Each row is a point on a landscape with many peaks, with its height.
From any point a climber steps to the highest of the 2 points nearest to it. It stops when none of these is higher. Distance is the straight distance between rows; heights are no part of it.
J_304: [ 28   3  -5  -3   0   0  16   1   4  12   7  -5  20   0 -19   1   1  19
  -4   5   8  -3   4  28  -6   0]  (h 248)
J_266: [ 13 -12   8  11   7   4 -18   3  -3   2  -7  11 -15   2   5  -1  16 -10
  11 -12 -17   7  -5  -8  -6  -5]  (h 394)
J_293: [ 26   0 -20 -14 -19  10  16  -5  10   4  -5  10   3  -9 -10   4  -7  -5
 -12  -5  13  12  -3   7  -6  -2]  (h 311)
J_582: [ 10  -7  -3  12  -6  -6 -13   8   4  -3   2   8  -7  27   3 -28  -8  -7
   0   5   0   1  -9   9  -4 -16]  (h 556)
J_964: [-2  6 -1  2  3 -2  0 -2 -7  1  6  1  2  6 13  7  4 -9  6 17 14  5 -5 -2
 -7  7]  (h 347)
J_473: [-22 -18 -18  16   3  -8   0   0   6  11   9 -15   9 -14  -7   4   0  24
   5   6   0  14  -9  -2  -6 -15]  (h 254)
J_841: [-28   2 -11   2   6  -9  10  20  10  -8   6  -5  -3  -4 -11   8  -7   5
   8   1   7 -12  -1   4   5   8]  (h 387)
J_233: [-18   4   2  -3   9   8  24 -13   4  13 -14  -6   1 -11 -14  18   3   9
  -8   3   6   4  -8  -5   8  13]  (h 389)
J_987: [ -9   6   9   0  -1  23  -8   3  18  -2  -4 -11  11  -9  -8  25  -8   5
  -1  -5   9   2  12 -12  -3   0]  (h 309)
J_481: [ -1   5 -12   2  -4  -9  -6  -3  -4 -14   0   1   2  18  18 -24 -12 -12
 -13 -24 -11   6 -19   6   8 -10]  (h 462)
J_545: [-12  26   7 -10  -4 -17 -17 -19 -12   5   8  -5  19   2  17 -10  11   1
  -2  13   2   0   2 -16   0  -3]  (h 303)
J_910: [ 10  -2  -6   2  -1  -8 -10 -22 -28   0   4   4   0  18  19  -6  -2  -5
  -5  -6   0  11  -8   5 -21 -14]  (h 300)
J_718: [-26   5  -8   9  11  -2   4   5  13 -15  12   8   1   2  -5 -10 -20   8
  10   9   0  -5   6  -8   2   6]  (h 366)
J_478: [ -2  -6  -1  20   2   7 -15   9   4  -3   1   3  -9  32  -2 -12   0   4
   5  -7 -13   1   9   8   7 -17]  (h 614)
J_751: [  1  -8   7  11  -4   2 -22   6  15   6   2 -16  -1  -3   0   1   3  -6
 -15   9   7  -1 -22  18   6   3]  (h 53)
J_253: [ 14  -6   5  -2 -13   8  -2 -24  -8  -6 -11  -7  -1   8   8 -20  -4   7
   0  -9  10 -14   5 -10  -7 -14]  (h 518)
J_268: [ -1 -14   6  21   0   5  -6  12   5 -11  -2 -20  11 -25  17  19 -15   7
  -3  -9 -11   0   0   4   4  -6]  (h 330)
J_947: [ -5 -19  -6  18   9   8   2 -15  -3  23  -2 -16   4   4  -4  11  18  20
   4  21  -4  -2  -2   6   3  -4]  (h 296)
J_888: [-17  11 -13  12  -7   0 -27   8  12  -9   3  29  -5 -16  -3 -14 -10  -2
  -1  -3   4  15  -8  -3  11  -7]  (h 246)
J_943: [  6   2   0  -7   3   6   8  -1  12   5   7 -12  17 -15  -3  12   1  14
 -13  -1  10  12   7  17   3   2]  (h 272)
J_700: [ -7 -10 -14  11 -12  -2 -10  11  20 -11  10  11  -9 -19   9 -12 -16 -14
  -4   0  -1  16 -13   3   7  -5]  (h 263)
J_20: [-23  15  -4  -4   8  -7  -6 -12  -8  -6   9   4 -12  -6  16   9  -9  -6
  -1   5  -3   7   4 -23   2  18]  (h 271)
J_185: [ -1   6  -2   4   7  -6  -1  -8 -22 -14   1  13 -11 -15  18 -11 -20   4
   1 -17   2  -7  16 -12  10  11]  (h 385)
J_657: [ 28   4  -5 -18   7  20  -5   1   5  -1  -9  21  -4   9  -9  22   9 -12
  -3   2   7   7   9  -5  -7  12]  (h 435)
J_331: [  1   8  -4  -9  -9  -4   8   5   4 -20   1  -2  -2  14  12 -11 -36 -11
   5   5   9 -10  -2  -1   4  -3]  (h 90)
J_884: [  9  -2   1  15  -5   1   0   7  -5   7   2  16  -5   9  -5 -16   0  13
  14  12  23  -3   9 -11 -15  -3]  (h 299)
J_918: [  1   4   9  -6  17  10   8  -9 -21   6  -5   8   1  18 -16  10  13   6
  -2  -9   5  -4  15   6 -10   3]  (h 474)
J_831: [  7  11   4  -4   0  20 -20   3  16   0 -18  14 -13   7  -8  18   9 -15
  -2  20  12  -6   2  -5  12  14]  (h 464)
J_575: [  0   1   3   8 -28  -3 -15  -1   4  13 -12 -16 -13  -1   0   1  19 -11
  -8   3  -7  -5  -8   2  17 -12]  (h 376)
J_815: [ 17 -14   9   2   0  13  -1  -4  -4   0 -10  -8  -6  20  13   5  14 -14
   3  12  -9  -2   6  -7   7   2]  (h 386)
J_188: [ 29   2  -7 -27 -14   4  22  -4   0   6  -5   5  -1  13 -24   7   0   6
 -22 -14   6  16  -2  16  -4   5]  (h 334)
J_424: [ -2  -3  15  22  -4  -3  -9  19  -4   2  11   3  -6  14  13 -10 -13  -1
   4 -11 -13   8  13   0  12 -10]  (h 669)
J_566: [ -5   2 -13   2 -13   0 -14  -8   5  11   1 -12   1 -10   6   5  12  16
  -1  15  -2  11   4   0  12 -17]  (h 25)
J_356: [ -2  -6   9  -1   4   4 -16  -3   6 -11  -6   2 -17  19  15  -9   0 -22
   7  -6 -13  11  -8   0  -4  -5]  (h 373)
J_71: [ 10   2   2  -4  -9 -12 -10  21  12   6   9   4   0   5  -3  -7  12 -20
   2  14  10   7 -19   0 -14  -6]  (h 305)
J_180: [-10  -4  35  17  -7  -7 -23   6   3   1  -7 -25   7  -3   8  -1  -8   6
   3  10 -10  -8  15   1   9  -8]  (h 553)
J_289: [ 13  -2  -5   9   2  -2  -6   4   8 -12  -8   9  -1  24   0 -29 -18 -19
  -5 -12 -11  -1 -24  20   4  -3]  (h 503)
J_325: [-20  -3  -4 -29  14  -4  21 -16  -3  -1   1 -10  -7 -14  -1   6   7  -3
   1  -9   5   9 -11  -5 -21  10]  (h 154)
J_953: [-16   1  -5  -1   9   5 -17 -13  -4   5  -2  -8 -15  -5  10  19  15   8
   3  13   0   9  -2   5   6  -8]  (h 35)
J_279: [  6  -2  -7  -7   1  -9  27   8  -2   1   3   1  11 -14   5 -14  -7   6
   7 -12  -8   5  11 -14  -8   2]  (h 224)
J_968: [  5 -16  -6  -1  12  13  27  -3  11  12  -3  -5  16   9  -4   0   1  12
  20  21  -5  -4  14 -12  -3  -3]  (h 281)
J_922: [ 14  -4   9 -11   7  14  28  -2  12  10  -6  -7  18  10 -10   8   7   5
   6  -3  -5   8   6  -8 -11   0]  (h 306)
J_543: [-21  -4  -4   0  12   8   5  -5   6   7 -11   3 -14  -8 -22  13  15   8
  13  13  -2  -2  -4  -3   1   8]  (h 412)
J_437: [ 23 -11 -15 -20 -11  -1  32  20   3  -9   2  -3  -1   7 -10  -1 -12   2
   7  -4   3   2   0  15 -15 -14]  (h 301)
J_740: [ -3  10   4   5   8  10 -11   0   8   1 -16  12  -1  -5 -19  24  16 -12
  -5   3   3  -7 -13 -12  -3  11]  (h 440)
J_780: [ -3 -10   1  16  -3   2  15 -11  -4   5  -6  -1  -5  -8   6   6   2  -3
  -3  -7  -3  -8  -5 -15   4   6]  (h 398)
J_85: [  0  -7  19   8  -7   0  -4  12 -19  -7   7 -11 -16   4  19  -8 -11   0
   8  -3  -6  -8  19  11  15  -6]  (h 621)
J_520: [  7  -5 -16   3 -15  -2   8  20   5   8   0   8  -9  -4   2   2   7  -3
   7  22   7   7  -2   8  13  -6]  (h 497)
J_783: [  4  -1 -17  22   3  -1   0  18  -3   4  17  13 -13   1   6   1  -5   7
   1   5   5  15  -2  15  12  -2]  (h 458)
J_594: [ 15 -17  -3   5 -14   8  19  22   7  13   1 -12   4   0 -14   4   8  -5
   0  -6   3  -5   3   3  -4  -1]  (h 456)
J_895: [ 30 -19  -4   4 -17   4  17   8   8   1   5 -14  15  10   0  -2 -10 -14
   2  -8  11  -8  -4  -9 -11   2]  (h 426)
J_919: [ 24  -1   7 -17  -4  21   9 -26   4  -8 -10   0  -1  -9   8  -6  -1   6
   1   0   8   3   9  -6  -5  -7]  (h 558)
J_267: [ -5 -10   6   9  18  -6   3   0 -14   8  20   5   6  -2   1   0   7  10
   6  -6  -3   3  13   7 -25  -8]  (h 204)
J_231: [-15   3   3 -10  17  -4  12 -16  -4   2   6   3   8 -15   3   6  -1   5
  -2 -21   3  19   3 -23 -20   7]  (h 165)
J_355: [ 14   9  14   1  -9  -9  -4  -2 -21  17  -1  16  -2   3  -3  -9  10   3
   1   7  29   2  17   4 -14  -5]  (h 298)
J_876: [ -5 -12  15  14  10  -1 -10  15   8   2   6 -24   2   3  16  -1 -16  -8
  -2  11   5   1  -8   9   6  -2]  (h 64)
J_933: [  3  -4 -18  12   0  -4  33  13  -2   4  -4  15   1  18  -6  -1  -1  -9
  -1  -4   2  -8  -2  -7   0   7]  (h 255)
J_617: [ 11  -1  10  11  -1 -10 -11   9   1   2  -7   7  -5   9  -1  -4  13 -25
   1  -4 -12  -4 -18 -18   2   6]  (h 375)
J_597: [-19  12   8   4   0  10 -12  -5  19 -11  -1  -4  -5   3  10  14 -20  -4
  -2   2   7   6   6 -17   7  -1]  (h 325)
J_410: [-17  -7  -5  11   8  -6  10 -13  -5  23   7 -14   6   0 -11  15  16  11
  -5   7  -1  13 -13   1  -7  -6]  (h 275)
J_562: [  9   6  22   8   7  -5 -10   7  -1  -7  -6   7   7  -4   9  -3 -13 -12
  -6  -5   2 -14  -2  -8   7  13]  (h 421)
J_632: [ 17 -14 -10  -1  10   9   4  27  -2 -11   6  12   3  14  -8   8 -19  -2
   4   6  15  -5   2  25  -6   5]  (h 349)
J_801: [-28   9  -4   7  -8  -7 -12   2 -11  -4   4   9 -21   6 -11 -15 -11  -3
   4  -4   0  -2   6 -15  13   1]  (h 243)
J_262: [-16  -6 -13  17  -5   3   7  12  14  -5  -5  13  -5   0 -12   6  -7 -20
  -6   8   1 -13 -15  13  22   8]  (h 437)
J_448: [-10 -17   1  35   5  -2 -16   7   0   9  12   1   4  -9  -1   3  -7  25
   0  -3   3  12   1  -5  -5  -6]  (h 238)
J_807: [ -3   2   6   3   4 -19 -16  19  -5   3  11   5   5  -9   2  -7  23   7
  14   1 -19   1   0   1   3 -10]  (h 382)
J_874: [-20  10 -13   6  -8  -1   4  20  11  -3   8   1  -7   7  -7  11  -9 -18
  -2 -13   2  -6   1   8  14  -1]  (h 410)
J_537: [ 26  -6  -5   1  10  17  -7 -16  -4 -19  -4   3  -3  21   6  12   0   5
  -2   0  -1  -7   4  18   0  -2]  (h 479)
J_442: [-23   3  -5  -7  14   0  -5  -7 -11   5  18  16   8  -7   8   4   0  21
  -4 -16   7  20  18 -10  -9   5]  (h 177)
J_825: [-22   5  -1 -15  14  -2   1   7 -12  10   8  10  10 -15  -2  -4  10  26
  -8 -27  -6  23   5   0  -1  -5]  (h 164)
J_129: [  8  11  -6 -13 -14  -6 -24  -8 -23  -7   2  10 -11  17  22 -19  -2 -10
  -2  -7   1  16  -2  -5  -4 -16]  (h 324)
J_900: [ -4  -1 -17   0   1 -16   2   5  -7  -9   9   0   4   2  13 -20   0 -14
  -1 -22 -28   0 -14 -14   4  -3]  (h 432)
J_138: [ -5   1 -14 -14  23 -12   2 -15  -8 -12   9  -3   1   2   9 -11  -2  -2
   7   5   6  -2 -23   1 -26   3]  (h 399)
J_975: [ 11  -5 -12 -14   3  11  19  15   0 -18  -2   1   2  22 -14   2 -15   8
   6  -6   5 -14   7  22  -8  -1]  (h 326)
J_819: [-12  11   6  -9  -3   1  -1  22  25 -22  -9   6   4  -8 -16   4   1 -18
   9   3  -6 -14  -4  -8   9   7]  (h 333)
J_667: [  7   4  11   4   7   1   0 -23 -19  11   0   3  25  -6   8  -2   8   9
 -25  -6   3  -7  -5  22  -6   3]  (h 206)
J_800: [  1   5  21   1   5   7   2   0  -9 -19 -14  11  -1 -24  14  -5 -18  -7
   0 -10   6 -18  12 -16  13  17]  (h 402)
J_845: [ 30  10   9 -38 -14   1  22  -6  -4   7  -8  -1   5  14 -10  10   4   1
  -9  -6  -4  11  16   0  -4   7]  (h 357)
J_38: [ 18   4   7 -28   9  19   7 -23  11   7  -8  -4   5  -9   7   4  16  17
   0  21   7   6   8   8  -6  -6]  (h 611)
J_538: [-24   0 -14 -18   6  -6   7  -7   4   1   2   2 -14  -8 -18  -9   7  14
  11  13   1   1  -3   4  -8  -2]  (h 439)
J_684: [ -4  -4  23  29  18   4 -20  -1   3 -10  -5   3   3   8   4  -3 -15   7
   0  -5  -8 -11   0  -2  10   4]  (h 446)
J_374: [ 18  12  -5   9   4  -5  12 -11 -11  -2  -7  22   4 -12  12 -10  -8   7
   8  13   1  -6  -3 -16  -5   6]  (h 341)
J_503: [-29   1  -2  -8   9 -20 -15 -11  -8   5  16 -17   7 -29  -1  -1   1   9
   3   3 -11  -3  -7 -16 -12  10]  (h 135)
J_12: [ -9   0   1   8 -18  -9 -22  22  16   4   8   2  -1 -12   3 -11   0 -14
  -1  -2   5  18 -17   1  -2 -13]  (h 282)
J_179: [ 14  -1   6 -16   8  -6   3 -18 -24   0   8  15  10   9  18  -1   3   7
  -5  -5  -2  14   7   9 -28 -10]  (h 276)
J_366: [ -7 -24   0  18  -5  10  -5  -3  12 -13  -9 -12  -2 -27   7   4 -14   0
   2 -11 -11   5  -4 -19   0  -9]  (h 318)
J_135: [  2  -4   0  -9  -1  10 -10  12  -3 -16   2  -7 -25  10   3  12   8 -13
  -1 -16 -12   0   4  25  13  -5]  (h 476)
J_510: [ 23  -3   1 -12  -9  16  -9  -7   1  -2 -11  -8  -4  15   4  18   9 -17
 -12   7  11   2   6   3   1   7]  (h 409)
J_9: [ -5 -10   6  22  15   0  -9  11  -9  13  12   6   0   1  -2  10   8  12
   8  14  10   8   9   8  -6   0]  (h 223)
J_166: [ -8  13  13   3   1 -10 -26   3 -11   4   8   6  11   4  -8 -10  15   7
   1  -7   1  -2   6   0  -6 -11]  (h 356)
J_939: [ 15 -14   1   9  -9   7  13   1   5  -7  -9   2  -2   1  15  -5 -10 -23
  -4  -5   0 -14 -12 -16  -2   7]  (h 400)
J_275: [ -7  14  -3  -7   1 -15   7  29   8 -12   5  20  -1 -12 -14 -11  -2  -8
  10   7  -4 -14  -1   0  12  10]  (h 355)
J_727: [  7  -8  -8 -10  -1  -1   7   4   7   4  11 -22   8  -1   9   3  12  -1
   4   5   1  -3 -10   6 -15 -11]  (h 478)
J_305: [  8   6  22   3   3  -8   4  -2 -11   2  -3  -7  19   3  -4  12  15 -12
 -21 -19  -5 -24   9   4  -2  13]  (h 379)
J_679: [-17  17  13 -24   6  -5  11   2  -1   3   5  -3  20 -14  -5  -2  -7  18
  -1  -7  17  -1  16  -3  -1  -2]  (h 116)
J_840: [  5   9 -19 -17 -19   8  10  -2  10  -1  -6   3  -2   9 -10  -8   8   3
  -3 -14 -18   0  15  10  16 -13]  (h 268)
J_828: [ 26   3  -7   3  -6   3  -2  15  -1  -4   6  12  -1   8  -8  -2  -5   1
  -4   2  15   9   2  15 -12  -3]  (h 378)
J_512: [ 18  -4  -1 -15  -2   7  26  -5  16  16  -4 -12  17  14 -19  21  12  -1
  -9   0  -6  -2   4  -2   9  15]  (h 328)
J_834: [  0  -1   7   0  -6  -8   5  19  12 -11   5 -16   3   7  14 -18 -27 -13
   1   4   6  -2 -11  18   8   0]  (h 77)
J_721: [ 29   8   8 -25 -15  17   9  -2  -2   6 -16   7  -5   9  -9  13  13 -10
   6   4  -9  -8  20   1   5   3]  (h 383)
J_777: [  5  -2   0 -12 -13  -3 -13  -3  -5  -8  -7  14 -19  29   5 -22  -9 -19
   9 -15 -10  15   2  -2  -5  -9]  (h 350)
J_167: [-15  11  -5 -17  11   2   7 -14 -20   2  -7  17 -18  18 -12   6  11  -2
   5  -4  12   3   0   1 -19   5]  (h 507)
J_178: [-16   4   1  -4   7  -5 -22  19  20  -7  -1  11 -17   2   0   1 -10 -25
  10  10  -9  14 -10  10  14  11]  (h 289)
J_655: [  1   0  17   4  -1 -17  -7  25  -2  15  -2  -5  -3  15   8  -3   5 -31
   5  21   6   3 -21   0  -1  12]  (h 331)
J_838: [  6 -11   4  -6  -4   4 -13  15   0 -11   4  -3 -19  -3   7  -3  -1  -8
   7   2   7   5  -8  22   2  -4]  (h 442)
J_802: [ 15  -1 -18  -2  -4  17 -10  -9   8 -16   1  -5  -8  12  -5   7   2  -2
 -15 -15  -8  -4  -1  22  10  -1]  (h 514)
J_337: [ -3   8  -5 -22   7  -7  11  11  -6  -2  13  -5  22 -11   4  -4 -14  14
  -3  -9  18   5   7  12 -18  -6]  (h 131)
J_722: [  7 -16 -12  23   8  11   2   4   3  23 -10   4   0   6 -20  14  24  18
   2   8  -9   4  -7   7  -3  -9]  (h 316)
J_296: [  1   1 -12  -9  -4   8  23 -17   2   2 -15  -3  -5  -3  -8 -16  -1  20
  -6 -15 -10  -1  -1   9  12  -6]  (h 270)
J_579: [ 15  -2 -19 -24   6  15  20 -13   8  -1  -9  -5   2   9  -9   5   3  11
   2  20   4   2 -13  24  -1  -4]  (h 607)
J_805: [-34   3  -3   6 -22 -15  -3  20   2   1  -5   1 -15   1  -6 -13  -6 -22
   4  -7 -10   7  -3 -23  10   2]  (h 256)
J_994: [ -1   4   6 -20 -13   5  16 -10   6   6  -9 -14  -4 -15 -13  -9   4   9
  -7  -1  20 -13   1   7   4  -2]  (h 314)
J_447: [ -9  -5   1 -20  22  -9   8  10   0   5  20   0   4 -22  -2  -1   5  19
  -4 -12   4  16   4  15 -16  -2]  (h 148)
J_498: [-20  -6 -13  -2  16 -21  -8 -10 -20  -1  24  -4   6 -22  10 -10   4  14
  -5  -3 -10   3  -8   8  -2   9]  (h 124)
J_397: [ 13  -5  -6   6  -6   7   7 -15  -7   4 -13  11 -11   2   7 -11  -1   2
  10  22  11  -5   3 -17  -6   1]  (h 320)
J_903: [ 10 -17   2   7   3   7  -9   0   2   9  -2  -9  -2  31   1   7  18 -20
   1  -6  -9  -4 -14  -3 -13  -5]  (h 361)
J_563: [  5   2   7  -1 -12  -1  11  -5   8  29 -11 -24  14   3 -17  20  16   8
  -7   7  -7  -9   6  -8   8   4]  (h 348)
J_128: [-13 -23  24   7  -4  -7 -12   0  -9   1   6 -18  -1 -14  21   0  -6   2
   6   1  -4 -10  16   8   8  -8]  (h 584)
J_157: [-13  20   0 -15  -5  -5 -18 -14  -5   6   0  -7   3   7  -3  -5  26  11
   4   8   0  -6  13  -3  -2 -14]  (h 329)
J_272: [-11  -1   6   6  11   3   2 -15  -6   4 -22  -7  -7 -11 -10  15  15 -12
  -3 -14  -9 -13 -20 -13  -3  10]  (h 418)
J_186: [-12   3 -24  14 -16  -2  25  16   6   8   5   3  -3   3   1   6  -3 -16
   5  23   1  -4  -9   4  14   3]  (h 465)
J_569: [ -9  21   2 -19  -5  -6  10   6  -1 -13   3  -1   5  -1   1 -13 -22   8
   7  -1  14 -17  17  -1   3   1]  (h 102)
J_449: [-22 -11  -8  11  11  -5   1  -8 -12   6  22   0  -1   1  15   1  -6  11
   2  -9  -4   9  11 -14 -14   6]  (h 189)
J_29: [ 13  -6  15  10  -6   1   3  13   6  -1  -2 -25  15 -14   7  25  -1  -7
  -7  -9 -13  -9   4  -6  14   7]  (h 346)
J_271: [ 21  23   4 -21  -1   5  -3 -13 -10  -2 -16  16  -3   3  -3   8  11   2
   0  -1   1   4  16   2  -1   9]  (h 408)
J_614: [  6  10  -2  -5   9 -15  25  -7  -2   4  11   5  26  -5   7 -16 -13  19
   5  11   1   0   6 -13  -7  -3]  (h 205)
J_302: [  0  13   8  -3  -9  -5  -7  -6 -11   1   4   7  -7  -7  10  -3   0   5
   5  21  23   3  14   2   0  -4]  (h 323)
J_118: [ -3   2 -14 -15 -19   8  29 -19  12   6  -7 -11   0  -5  -3 -16  -7   9
   3   9   7  -3  -2  -1   4 -10]  (h 292)
J_421: [-12  -5   1  16  -5 -17  -3  -7 -10  -1   6  -9  -6  -4  14   1  -9  -4
   2  -2 -27   4   5 -38   7   7]  (h 293)
J_183: [  3  -3 -11   9  11 -11   2   7  -6  -9   4  10 -10 -22   7  -6  -5   8
  10  17  -7  -7  -6  10  22   9]  (h 396)
J_221: [ 11  -4  16  13  -9   1   8   6  -3  -2  -6 -17   9   4  -8  18  -1 -16
 -16 -19  -5 -26  -4  -7  12  17]  (h 362)
J_823: [-16  16 -13  12  10  -7  -5 -15  -8 -13   7  -3  -5 -10  11   6 -23   3
  -5  11 -12  -2   2 -12  23  20]  (h 259)
J_479: [  9  -8 -11 -21  14  -6   7  -6   2  -4   5  -5   3 -16   3 -11   8   8
   8   4   7   8 -18  13 -22 -10]  (h 436)
J_405: [ 15  -4 -15 -10  -7   7  10  -3  10  -6  -7   0   4   8 -14  -1   5  -5
  -5   9   3 -15 -13  18  -1   0]  (h 559)
J_164: [  2   3   0 -17   1  18  11   7  31  -3   2 -15  18 -16   3  19  -5   7
  -3  -6   1  13  13  -3   1  -4]  (h 291)
J_211: [ -1 -15   3  24  -4   2  -7 -13   6  -5  -6 -11  -5   4  16   1 -13   1
   8  -3 -28   4   0 -25   7  -8]  (h 304)
J_990: [  0  -1 -16  -4  -1  -5  35   8   0  -3   5   1  11  16  -1  -1 -18   1
  12   1   3  -3   7 -17  -7   8]  (h 241)
J_957: [  2   9 -17  19   3 -12  -7   8  -5  -3  12  23  -9  -8   9 -13 -12  -1
   6  20   3   8  -9   2   6   7]  (h 425)
J_489: [-30   5 -12   6  -1 -10 -30   5  -1   0  15  21  -6   5 -12 -28 -10   2
  -4  -5   2  11 -11 -14   2   1]  (h 229)
J_873: [ -9   0 -18 -16   9  -6   9  -2 -15  -7   6  16 -16  13 -19 -13   9   6
  12   5   4  -1  -6   5 -23  -3]  (h 473)
J_762: [ 29  -9  -9   2  10  25   5 -11 -11  -9  -5  10  -5   1  22   9  -4   3
  -3   1   1  11   4   6  -2  -2]  (h 447)
J_106: [ 19   6   0 -15 -18  -6 -13  13  -3  -7   0  14 -19  -1  -3  -4  -1 -12
  -3  10  15   7  -9  20   2  -5]  (h 411)
J_202: [ -8  14  -6  -5  14   5   6 -29  -2  -8   3  -2  15  -5   7  -8 -13  14
  -2  -3  12  -5  -4 -10  -8   3]  (h 237)
J_412: [-10  -5  11   2 -23  -8  -4   1   2  14 -14 -20  -3  -5  -6   5  16 -12
  -2 -16  -5  -7  -6 -21  -1  -8]  (h 395)
J_485: [  7  11  24  -1  -8  15 -33   0  14  -1 -11   2 -11   8 -14  -1  11  -2
  -1  26  10 -12   7   2  11   4]  (h 489)
J_500: [ -4   5 -13   7   2  -9   7  23   6  -7   0  10  -4 -20  -5   4  -1  -2
  16   9 -17  -4   8  -1  24   4]  (h 377)
J_284: [  9   5   8   2  11  -6   7  -7  -9  23  11  -2  25  -4  -8   2  13  16
 -15   3  15  -2   0  26 -12   6]  (h 225)
J_16: [  4   5  29  -5 -11  10 -27   4  12  -4  -9 -21   9   3  -3   4  -2  -8
   1  16  -2 -13   6   5  14  -2]  (h 519)
J_333: [  1  14  -2 -11 -11   8   0 -17   5   9  -8  -4   5  -7 -28  -2   5  12
 -19 -12  17 -13  -5  20   7   6]  (h 332)
J_197: [-24  12   7  15  11  -7 -12  -1  -3  -7  -2 -12   7  -8   9  11 -19   9
   0  -2 -16 -10   6  -2  25   7]  (h 247)
J_737: [-15  20   6   3   1 -16 -20  -8 -11   3  -1  -5   1  -6  15   7   9  -6
   0   5 -11   8  -4 -18   4   5]  (h 286)
J_865: [ -4  -5  18  -6   3  10  17 -13   0  22 -22 -20   8 -13 -11  20   7  12
 -10  13  -8  -3   2  -4  10   5]  (h 369)
J_544: [-19  -7  -2  10  -3   9  -8  -9  16 -17   6   6 -11  15  10  -5 -22  -9
  11  13  -3   0  -1 -15   0   8]  (h 345)
J_872: [  8   5 -17  -8 -20   9  18   7  21   2   1   4   9 -16  -5   1   3  -4
  -8 -13  -6   9   2   3  14  -7]  (h 290)
J_113: [ 14  -9  -5  19   2   6  -3   0   5   9  -1   1   2   9 -14   7  22  -1
  -6 -11 -10  -2 -19   3  -8  -9]  (h 338)
J_22: [ -4  -3   5   5 -19   0 -13 -10  -1  14  -4 -17   2 -22   5 -12   6  17
  -6  -3  15   3  -2   6   8 -20]  (h 15)
J_493: [ -7   9 -11  -1  14 -20  -5  -4   4 -12  13   0   5   5  20  -3  -6 -11
   2  13  -3   3 -17  -4  -9   6]  (h 372)
J_867: [-12  -9  11  11   5   3 -14  -5   0 -11  -6  -7   1  -5  -2  -7  -4  14
  10  -9 -11 -14   7  -5   0  -2]  (h 467)
J_40: [  8  -1  20   5   3 -16  -3  27  -8   6   3  -4  -1  13  10   1   7 -27
   9   4  -6   0   0 -19  -1   9]  (h 354)
J_207: [-15  25   3  -3  -1   1 -20   6  16 -20  -4  12 -13   0   6   3  -6 -15
   1   2   0   8   2  -6  19   7]  (h 308)
J_928: [ 19 -13 -24   6  -9  -3  27  15   0  -5   5  13   4   7   3  -5 -12  -7
   7   7   1  -3  -5   7  -8 -10]  (h 274)
J_664: [ 17 -11   8  10   5  15  -6   0  -4  -3  -1  15 -17  -4   8  11   0  -6
   1  -7   7  11  11  -5  -5   5]  (h 419)
J_170: [-12 -13   4  18   0   1 -32  -4   4   0  -5 -10  -8 -13   8  19   4   1
  -2  12   4   7 -18  10   5  -8]  (h 44)
J_251: [ 12   5  16  19   8   1  -8   1 -11   0  -1   8  12   2 -14  14   5   3
 -23 -16   7 -16  10  10   2  18]  (h 397)
J_602: [  9   9   1  17   9   5   8  14  -7  10   2  14   4  -2 -13   3   0  10
 -10 -15   9  -1   4   2   2   9]  (h 420)
J_491: [-10  -8   7  -4   3   9   3 -23  -8  -2 -10  -2  -8   1  -6 -13   5  13
  11  -7   8 -16  11 -13  -8  -1]  (h 490)
J_381: [ -4  -8  -3   8  10 -24  -7   5 -10  -5  10 -10   1   2   1 -12  15  -4
   7  -7 -25   0 -15   0   0  -4]  (h 407)
J_375: [ -1   9  -1  10 -12   4  -1  -9   1  12 -11  -8  -3  -8 -16  12   9   1
 -14  -8   5 -11  -4   7  15  -3]  (h 353)
J_443: [  7   3  -4 -11  13   2   8 -30 -16  -8  -5  16  11   6  15 -11  -4  14
  -1  -5  -1   1   8  -9 -23   4]  (h 253)
J_937: [  6  -2 -10   7  -5   0   7   1  -1  -2   5 -14  -1   8  -2  -9   3  -4
  -9  -4   5 -11  -7  18  -2 -15]  (h 522)
J_24: [  3  -3  16   0   3   0  -2 -20  -7  -4   0 -16  22 -17  12  -4   8  14
  -8   2   1 -24   6  20   4  -3]  (h 188)
J_209: [-17  11  13   1   4  -9 -11  14  14 -10  -9  16 -10  -7 -23  -8   8 -17
   2  -5 -13 -10 -20   1   8   3]  (h 313)
J_991: [  9  -4  13   1 -15   3  -6  14  14   0   1 -18   5   4  -6   5   3 -11
   5   2   9 -13   8   3   4  -1]  (h 488)
J_754: [ 24   4  -1 -32   1  14  20  -9   9   4 -16  -1   2 -10  -1   8   0   8
  -6  24   2  17  -2  11   5   8]  (h 671)
J_299: [-29 -11  -7 -20  13 -11  -3 -12  -8   6  15 -16 -10 -21   1   2   8   2
   5 -10  -8  11   0  -9 -21   9]  (h 144)
J_445: [ -5  -9  16  -1 -11   2   4   5  -6  14  -5 -10 -10  13 -11   8  14  -5
   4 -18   1  -7  11 -10 -17  -7]  (h 417)
J_198: [-27   7   0   3  -6 -12 -15  24  18  -9   0  17  -1   2  -9  -2 -14 -25
   4  -7 -15  17  -8  -9  11   1]  (h 269)
J_159: [ -5   3  -9  -6   9 -10   9 -26  -7  -4  19   0  13   1  10 -14 -19  17
  11  18   3  -5   0  -9 -14   5]  (h 219)
J_351: [ 19  10   0   4   1  -6  -5  -7 -13 -10  11  20  -4  -9  28 -12 -13   1
   3   9  -7   5  13 -12   6   9]  (h 365)
J_837: [  4  -3  25  -5  -1   6  11  -7  -5  20 -11  -1   5  12 -25  11  22   7
  -5 -17  -1   8  23  -8 -12   2]  (h 443)
J_604: [ -5  -5  11  13  13   4   0   5 -18   7  -7  13 -11   0 -15   8  13  13
  -7 -23  -5  -4  14  -2   2   1]  (h 445)

Call two points neighbours if one is among the 2 nearest of the other. Go from one point of each pair to the other, from neighbour to neighbour, staying as high as possible. Name the lowest point that can't be avoided.
J_657, J_520 => J_489
J_266, J_167 => J_990
J_657, J_167 => J_840

Where does a climber stop that starts at each point below?
J_374 => J_754
J_20 => J_424
J_170 => J_657
J_421 => J_167
J_355 => J_754
J_296 => J_167
J_279 => J_802
J_503 => J_657
J_498 => J_657
